Points on a hilly landscape, in no order, each with its height.
A climber steps from a point to the highest of its 2 nearest points, and stops where none of them is higher. Distance is the straight distance between rows; heights are no part of it.
zona (h 153): [  1 -28   7 -26  15  31   6 -14   8  -4   7   4   4 -30  -2   3 -10 -15
  -1  -1]
ririt (h 358): [  3   3   6   3   2   9  -7  14  16 -17 -12 -13  21   5  -3  14 -10   2
  13 -10]
sig (h 398): [  5 -26  11  -7  18  27   3   8   9   3 -18   1  25  -3   6   2   9 -15
 -26   5]
Zub (h 184): [ 13   8  15 -15  -4   4  -3  -7 -10   5   0  -9  -4  13   1 -26  11  -2
  -6   4]
gokal (h 236): [  1  21 -10  -4   7  11   9   5  12  -7   5   5   3 -11  25 -25   9  20
   0 -21]
limuk (h 193): [  5   6  11 -16 -20 -15  -5   5 -17  12  -4   1 -17  10 -22 -18  -6 -12
  -9  17]
sal (h 282): [ -8 -11  -6  -3  -4 -12   7   0  -9   3   7  -2 -29  -4  -2  -7 -28  -8
 -19  30]
begam (h 52): [-10 -25  -4 -12   0  17   6 -13   4 -24  14 -12  -2 -12   1   4 -20 -28
  -3   7]
Nefol (h 221): [ -2 -16  17   5 -24   0 -19   1   5  16   2  -1 -18  -5  -4  -7   4   1
  -8   2]
Ref (h 411): [-13  -6 -22  12 -18  -4  -2 -16 -14 -14  16  -6 -11  -1 -11   3 -12 -14
  -4   0]
maru (h 150): [  9  19  21 -12 -12 -15  -4   7 -22   8  -4   2  -2  17 -10  -9  12 -17
   5   7]
Tiru (h 372): [  6   3   1   1   7  -6   3  11  15  11  -3  10  -3   0   6   4  10  23
  19 -16]
soku (h 166): [  1 -28   3  -7  11  19  -2 -17   9  -4   9  -3   7 -19   3   5  -4  -2
 -11  -4]
zefot (h 553): [ -2  33  -5   3  10 -30  11  21  -3   3  -4   7   4  17  11   2   0  22
   6   3]
gudor (h 240): [ -2   4   4  14  -7 -27  -4  14 -10   7 -12  12   5  -1  -3  18  10   2
   2  16]
ruve (h 336): [ -4  14  -7   4 -26 -19 -17  -5 -19  19   2   5  -5  17 -26  -9  14   2
   4   3]
luned (h 278): [ -1   7  16   8  -3 -12  -4  15   2   8 -15  11  17  10   3  11  14  -3
  -2   4]
fub (h 420): [-11  20  10   4   4 -12  -8  15  13   0  -4  -3  23  24  -7  10   4  18
  13 -13]
mes (h 141): [ -1 -25   9 -29  12  26   2  -7  12 -16  10  -3 -10 -25 -12   0 -21 -19
   7   2]
Tep (h 559): [ -5  18 -17  22   0 -19  11   6 -13   2  -3   8  -3   5  16   3   2   7
  -2   7]
Duf (h 436): [ -4 -23  19 -18  13  22   2   1   0  -1  -8  -7  25  -4  12 -10   0 -13
 -29  19]
fasim (h 241): [  9   0   2   4  -8   1   3  -4  -2   8  -2   4 -16  -6  11 -17   7   4
  -7   2]
Bobub (h 269): [-14   3 -11  12 -41   1 -22   5  10   3   2  -2 -10   4 -13 -13   2   4
   1 -17]
kemol (h 386): [ -9  18   6   8   2   2  -6  13  15 -11  -5  -5  18   9   0  10  -1   5
  10 -23]
vano (h 334): [ 15  -2  -7  -6   7   9  14  -2 -10  -9  -2  -9 -21  -8   9 -12 -19  -6
   1   6]
Mot (h 297): [ 16  -4 -16   7   8  -6  10 -13  -7  12   0   8 -20  -3   6   7  14   8
  13  -8]
keb (h 266): [ 11  -4 -12   5  -4   0   4  -7  -6   9   1   2 -25  -8   1  -6   0   0
   4  -7]
romur (h 172): [  2  13  18 -12 -13 -17  -4   7 -25   1  -3  -3   0  17 -13 -13  -3 -17
 -11  23]
Divu (h 582): [-13  -8  23 -10   5   3  -4  -9  -1  -4   3  -8  20  12  -6   4  -5 -20
 -19  17]
piri (h 313): [ -4  26 -19   7 -25 -16 -11  10 -16  13  -4   4  -5  15 -20 -15   9   6
   7  -5]
Nifes (h 290): [-14  18 -20  12 -30 -10 -11  14   2   0  -3   3 -10   7 -12 -13  -1   3
   5 -14]
mul (h 493): [ 12  -5  -8   3   7  -7 -12 -10   4   1   2 -14 -13   7 -11  11  -8  19
  11  -1]
Fiku (h 529): [-19 -14  17  -7   4  13   8   1  -1  -8  -2 -11  16   0  -1   5 -11 -35
 -13  17]
zun (h 344): [-13  20  -3   5 -14 -27  -9  23   5  16  -2  17  -4  12  -7  -2   9  21
  15  -6]
maruz (h 106): [-11   8   5   3 -14 -11  -2  -4 -28   4   4   6   2   6 -27   9  10 -21
  12   1]
gusuv (h 164): [  6 -22   2  16  11   6  10   4   7   4 -12   8   6 -12   4  29   4 -11
  -4  -2]
tek (h 494): [ 12 -12   0   1   4  15  -4   8  11  -9 -10 -11   4 -13  15  -6  -9  14
  -3   3]
Volo (h 210): [  7   3  -2  16   1 -17   2   8  -5   6  -9   8   1  -3  -6  28   0   4
  17   3]
zuva (h 224): [  7   0  17 -23  -3 -10   3  -9 -14  11   8   8 -19   6 -14 -18  -3 -14
 -13  15]
sabeb (h 256): [ -3  -9  12 -14   0  -8   3  -6  -7   6   6   7 -20  -1  -8  -6 -17 -11
 -12  23]
renes (h 550): [  7   0  -3  10  10 -14  -8  -5   1  -7   1 -12   2  11   0  15 -11  14
  -1  13]
rir (h 448): [ 18   7 -12 -11  16  15  -5  -5   4 -12   5 -16  10  -5   7  -6  -2  14
   8  -3]
nufiz (h 625): [-12  32 -13  14   0 -27  11  19 -10   1  -2  17   0   7  11   3   5  11
   6   4]
suvu (h 183): [  5 -22  13  -6   2  12 -10 -21   8   8   9   3  -4 -14  -8   2  10  -2
  -2  -8]
gugu (h 281): [-17  14  -6  14  -5  -9   5  19  18  -5   4  10   8  -5  17   1   0  13
   1 -17]
Nupa (h 310): [-13  13  -8  18 -17 -19  -5  20  10   5   1  11  -8  -1   6   3   1  16
   7  -7]
mok (h 217): [  5 -14   8  -1   2   6   4 -15  -3  11   7  10 -19 -12  10 -14  11  -3
 -17   2]
tol (h 247): [-11   3   5  14 -29  -3 -21   7   6   3   1   0  -9   1  -1 -11   6   5
  -8  -4]
fata (h 341): [ -4 -10  16   7   8  20  -9   4  17   1 -11   2  31   5  -2   7  16  -6
 -11 -10]
sefo (h 87): [-11  -4  17  -1  -5  -2   1  -4 -16   0   3   1   2   1 -20  11  -8 -26
   5   7]
megi (h 379): [  2  10  -6   2 -10 -23  -9   9   2  20  -1   5 -10  19 -11  -1  11  22
  19  -1]
Vub (h 460): [ -5   2 -23  16  -7  -6  10 -21 -15  -3  12   4  -9  -1  -5  12   2 -11
   4  -3]
zuv (h 200): [  3  11   5 -10  -6  11  -3  -6  -5  -6   4 -13   1   2  11 -32   3   1
 -11   3]
bapap (h 117): [ -2 -19  10  -9  18  11  22  -6  -2   2  -5   5   4 -12  10  10  -6 -24
 -16  13]
mabab (h 326): [  8   0   2 -11 -12   1  -3  -8  -5   9   2  -4 -23   5 -26 -13  -2 -11
   5 -10]
modo (h 562): [ 13   0 -15   7  12  -2   9   2  10  -7  -6  -2 -13 -10  16   3 -12  22
   5   3]
rok (h 416): [ 11  -1  -7  -6  -3 -14 -15  -9   0  19   1   2 -15  19 -11  -6  10  23
  11   1]
sibas (h 305): [  4  -7 -12  -3  -3  -4  15   3 -15  -1  -1  -3 -33  -5   4 -14 -22 -14
  -7  16]
Gutod (h 100): [ -4  -9   6  -5  20  -2  23  -5 -11  -2  -2   5  -6  -3   0  14 -13 -31
  -7  18]
vubir (h 72): [ -3  -3   4   5  -3   2  -2  -8  -6  -9   3  -6  11   4 -12  16  -1 -18
   6   1]
moned (h 275): [ 14  12   3  -7  14  12  17   9  -5 -16 -17  -9  13  -1  10  -2  -3  -8
  15 -10]
Lopu (h 34): [-27 -16  -2   6  -7   0   6 -13  -8  -7  16   3 -10  -7  -4   6 -14 -29
 -13  17]
lum (h 371): [ 19  -3  -6 -29  16  15   7  -7  -7 -14   5 -15 -15  -9  -2 -12 -23  -2
   7   7]
Muzus (h 60): [ -9   1  -7  17 -11   4  -7  -8   4 -19   6  -9  12   5  -6  13   0  -2
  11  -9]
pude (h 127): [ -1   7  15  -5 -18 -17  -3  -5 -25  13   1  11  -5   8 -16  -5  21 -20
   1   3]
zenik (h 540): [  4  11 -12  -8  14  13  -3   2  20  -6   4   0  23  -9  12  -5   8  35
   6 -23]
Rura (h 367): [  2   4  -1   1 -20  -6 -16  -8  -9  10   4  -4 -13  10 -22 -10   2   2
   4   1]
Nef (h 28): [-19  -3  -4  18 -14  -6   2  -6 -18  -5   4   1  -4  -5   6   6  -3 -20
 -12  17]
Ral (h 311): [ -8   3  19   9  -3   1  -7  12  13   5 -11   5  29  10  -4  12  15  -1
  -2  -9]
fabu (h 64): [ -4 -19  -8  -4   0   7  10 -15  -6 -14  13  -4 -14  -7  -8  12 -18 -24
   6   0]
Rezu (h 479): [ -9  -9  19 -11   1  21   4   3  -4  -7  -4 -16  10  -5  13 -14  -8 -20
 -17  15]
farip (h 332): [ 16  -3 -14   2   3   2   8  -1  11  13  -2  11 -17  -5  11   2  13  19
  21 -15]
ras (h 43): [-18 -18  -7   4 -12   6  -3  -8   1 -19  12 -15  -3  -7   2   1 -20 -20
  -9  15]
fibu (h 495): [ -3  12 -14 -10  20   1  -1  -1  20  -3   7   1  22  10   4   0   9  29
  18 -23]
Mezif (h 218): [  9  19  -3  -9   6  17   3   1  -3 -13  -1  -3   8  -4  19 -29   6  15
  -2  -5]
Ruvu (h 49): [-10   4  -1  19  -6  -5 -13  -7   4   3   4  -1  12   6  -6  13  13   9
   1  -5]
tekat (h 306): [ 19   1   5  -2  24  12  11  10   3  -8 -19  -4  21   8   2  14  -3   0
   7   0]
Mene (h 483): [ -7  17   1   5   7 -26   3  15  10  12  -4  15  10  13   9  10  11  23
   2   0]
Nuli (h 412): [ 18  -2   0 -20  22  22   3 -10  -8 -14   5 -10   5 -11   4  -8  -6   7
   3   4]
lefo (h 140): [ 10 -23  15   2  17  12  13  -4   5  13 -10  11   8 -13   5  15  12 -20
 -17   1]
Mor (h 165): [ 17   4  14 -19   6   5   6 -20 -14   9   8   2  -5   2   4 -23  21   0
 -12   1]
Gotaz (h 510): [  6  -5  -8  12   5  -5   2   0   3  -8  -4  -8  -7  -1  13   9 -16  12
  -6  11]
Gabid (h 186): [  9  -9   4  15   9  -5   5   9   9   4 -13   4  -1  -7   6  27   3   3
  12  -3]
nev (h 335): [  9  -6  11  -6  14  16  -5  13  14 -16 -16 -15  26   3   1   7 -10   5
   0   3]
vodo (h 488): [ 13  17 -12 -17  13  19  -9  -6   5  -6   6 -11  18  -1   3 -15  10  29
  15 -13]
kugog (h 424): [  3   3   0   5  12 -19   7  18  22  15  -8  17   4   6  12  18  11  27
   9  -7]
supi (h 368): [  4 -27   8   3  12  27 -11   7  19  -1 -14  -4  28  -8  -3   8   3  -2
 -19  -4]
fonav (h 246): [ 19  13  11 -13   2   4  10   5 -12  -4 -14  -5  -3   6   2 -11   2 -12
  16  -5]
tugi (h 509): [ -4  14 -24  19  -7 -12   6  -9 -20  -4   6  -1  -8   3   5   2  -1   1
   0   5]
Tuzu (h 592): [ -2   4 -11  -4  17  11  -7  14  28 -10   1   5  28 -11  15   1  -7  28
  -3 -23]
vovis (h 37): [-17   5   3  22 -15  -8  -7  -5 -14   2   3   3   5  -1  -1  10  10  -8
  -5   7]
Vobir (h 378): [-19   4 -18  23 -28   3  -8  -7 -15 -14   8  -7  -3  -1  -8   1  -5 -22
   0  -5]
nifit (h 543): [  4  -6 -10   2  14  13  -3  13  23 -16  -9  -7  17 -11  14   5  -7  22
   1 -10]
Dis (h 259): [-13  19 -10   6  -5  -5  11  10  16   4   6  12  -5  -7  21 -14   7  17
   0 -20]
kerad (h 453): [ 10 -11 -13  -4   2  -6 -14 -19   3  16  11  -6 -18  10 -14   3   3  18
  11  -3]
fum (h 189): [ 12  -9   9 -20  17  17   6 -20  -8   6   9   5  -4 -13   9 -16  12  -5
 -22   5]
noton (h 80): [ -3  -4  -7  -6  16  -3  19 -12 -13  -6  10   5 -19  -5  -9  10 -15 -26
   5   7]
Vot (h 199): [ -5 -23  14   2 -17  12 -13 -10  11   7   7  -2  -7 -17  -4   0   3  -6
  -4  -5]
Gugev (h 508): [  2  10 -26  13   4 -10   7   7  12  -3   5   3 -13  -2  15   5  -8  24
   7  -6]
Zivu (h 458): [-11  14   1  -5  12  -7  -5   5  23   7   8   3  23  21   2   3  13  26
   7 -21]

Where does a climber stop that starts at each point below?
gusuv -> Divu
mes -> Rura
vovis -> Tuzu
Mezif -> renes
tekat -> Tuzu
Lopu -> Divu
fum -> nufiz

Call two points neighbours if one is among the 2 nearest of the other. Go from one point of each pair to the other, from neighbour to neighbour, staying as high as possible. Name the lowest point that can't be avoided.
nufiz / Tuzu -> Mor
Tuzu / Divu -> begam
nufiz / Rura -> keb
modo / renes -> Gotaz

Write out the way that a climber takes from each point below.
maru -> romur > limuk > zuva > sabeb > sal > sibas > vano > lum > Nuli > rir > vodo > zenik > Tuzu
Zub -> zuv > Mezif > gokal > Dis > gugu > Nupa > zun > megi > rok > kerad > mul > renes
Mor -> fum > mok > fasim > keb > Mot > farip > Tiru > kugog > Mene > zefot > nufiz
lefo -> gusuv > Gabid > Volo > gudor > luned > Ral > fata > supi > sig > Duf > Rezu > Fiku > Divu
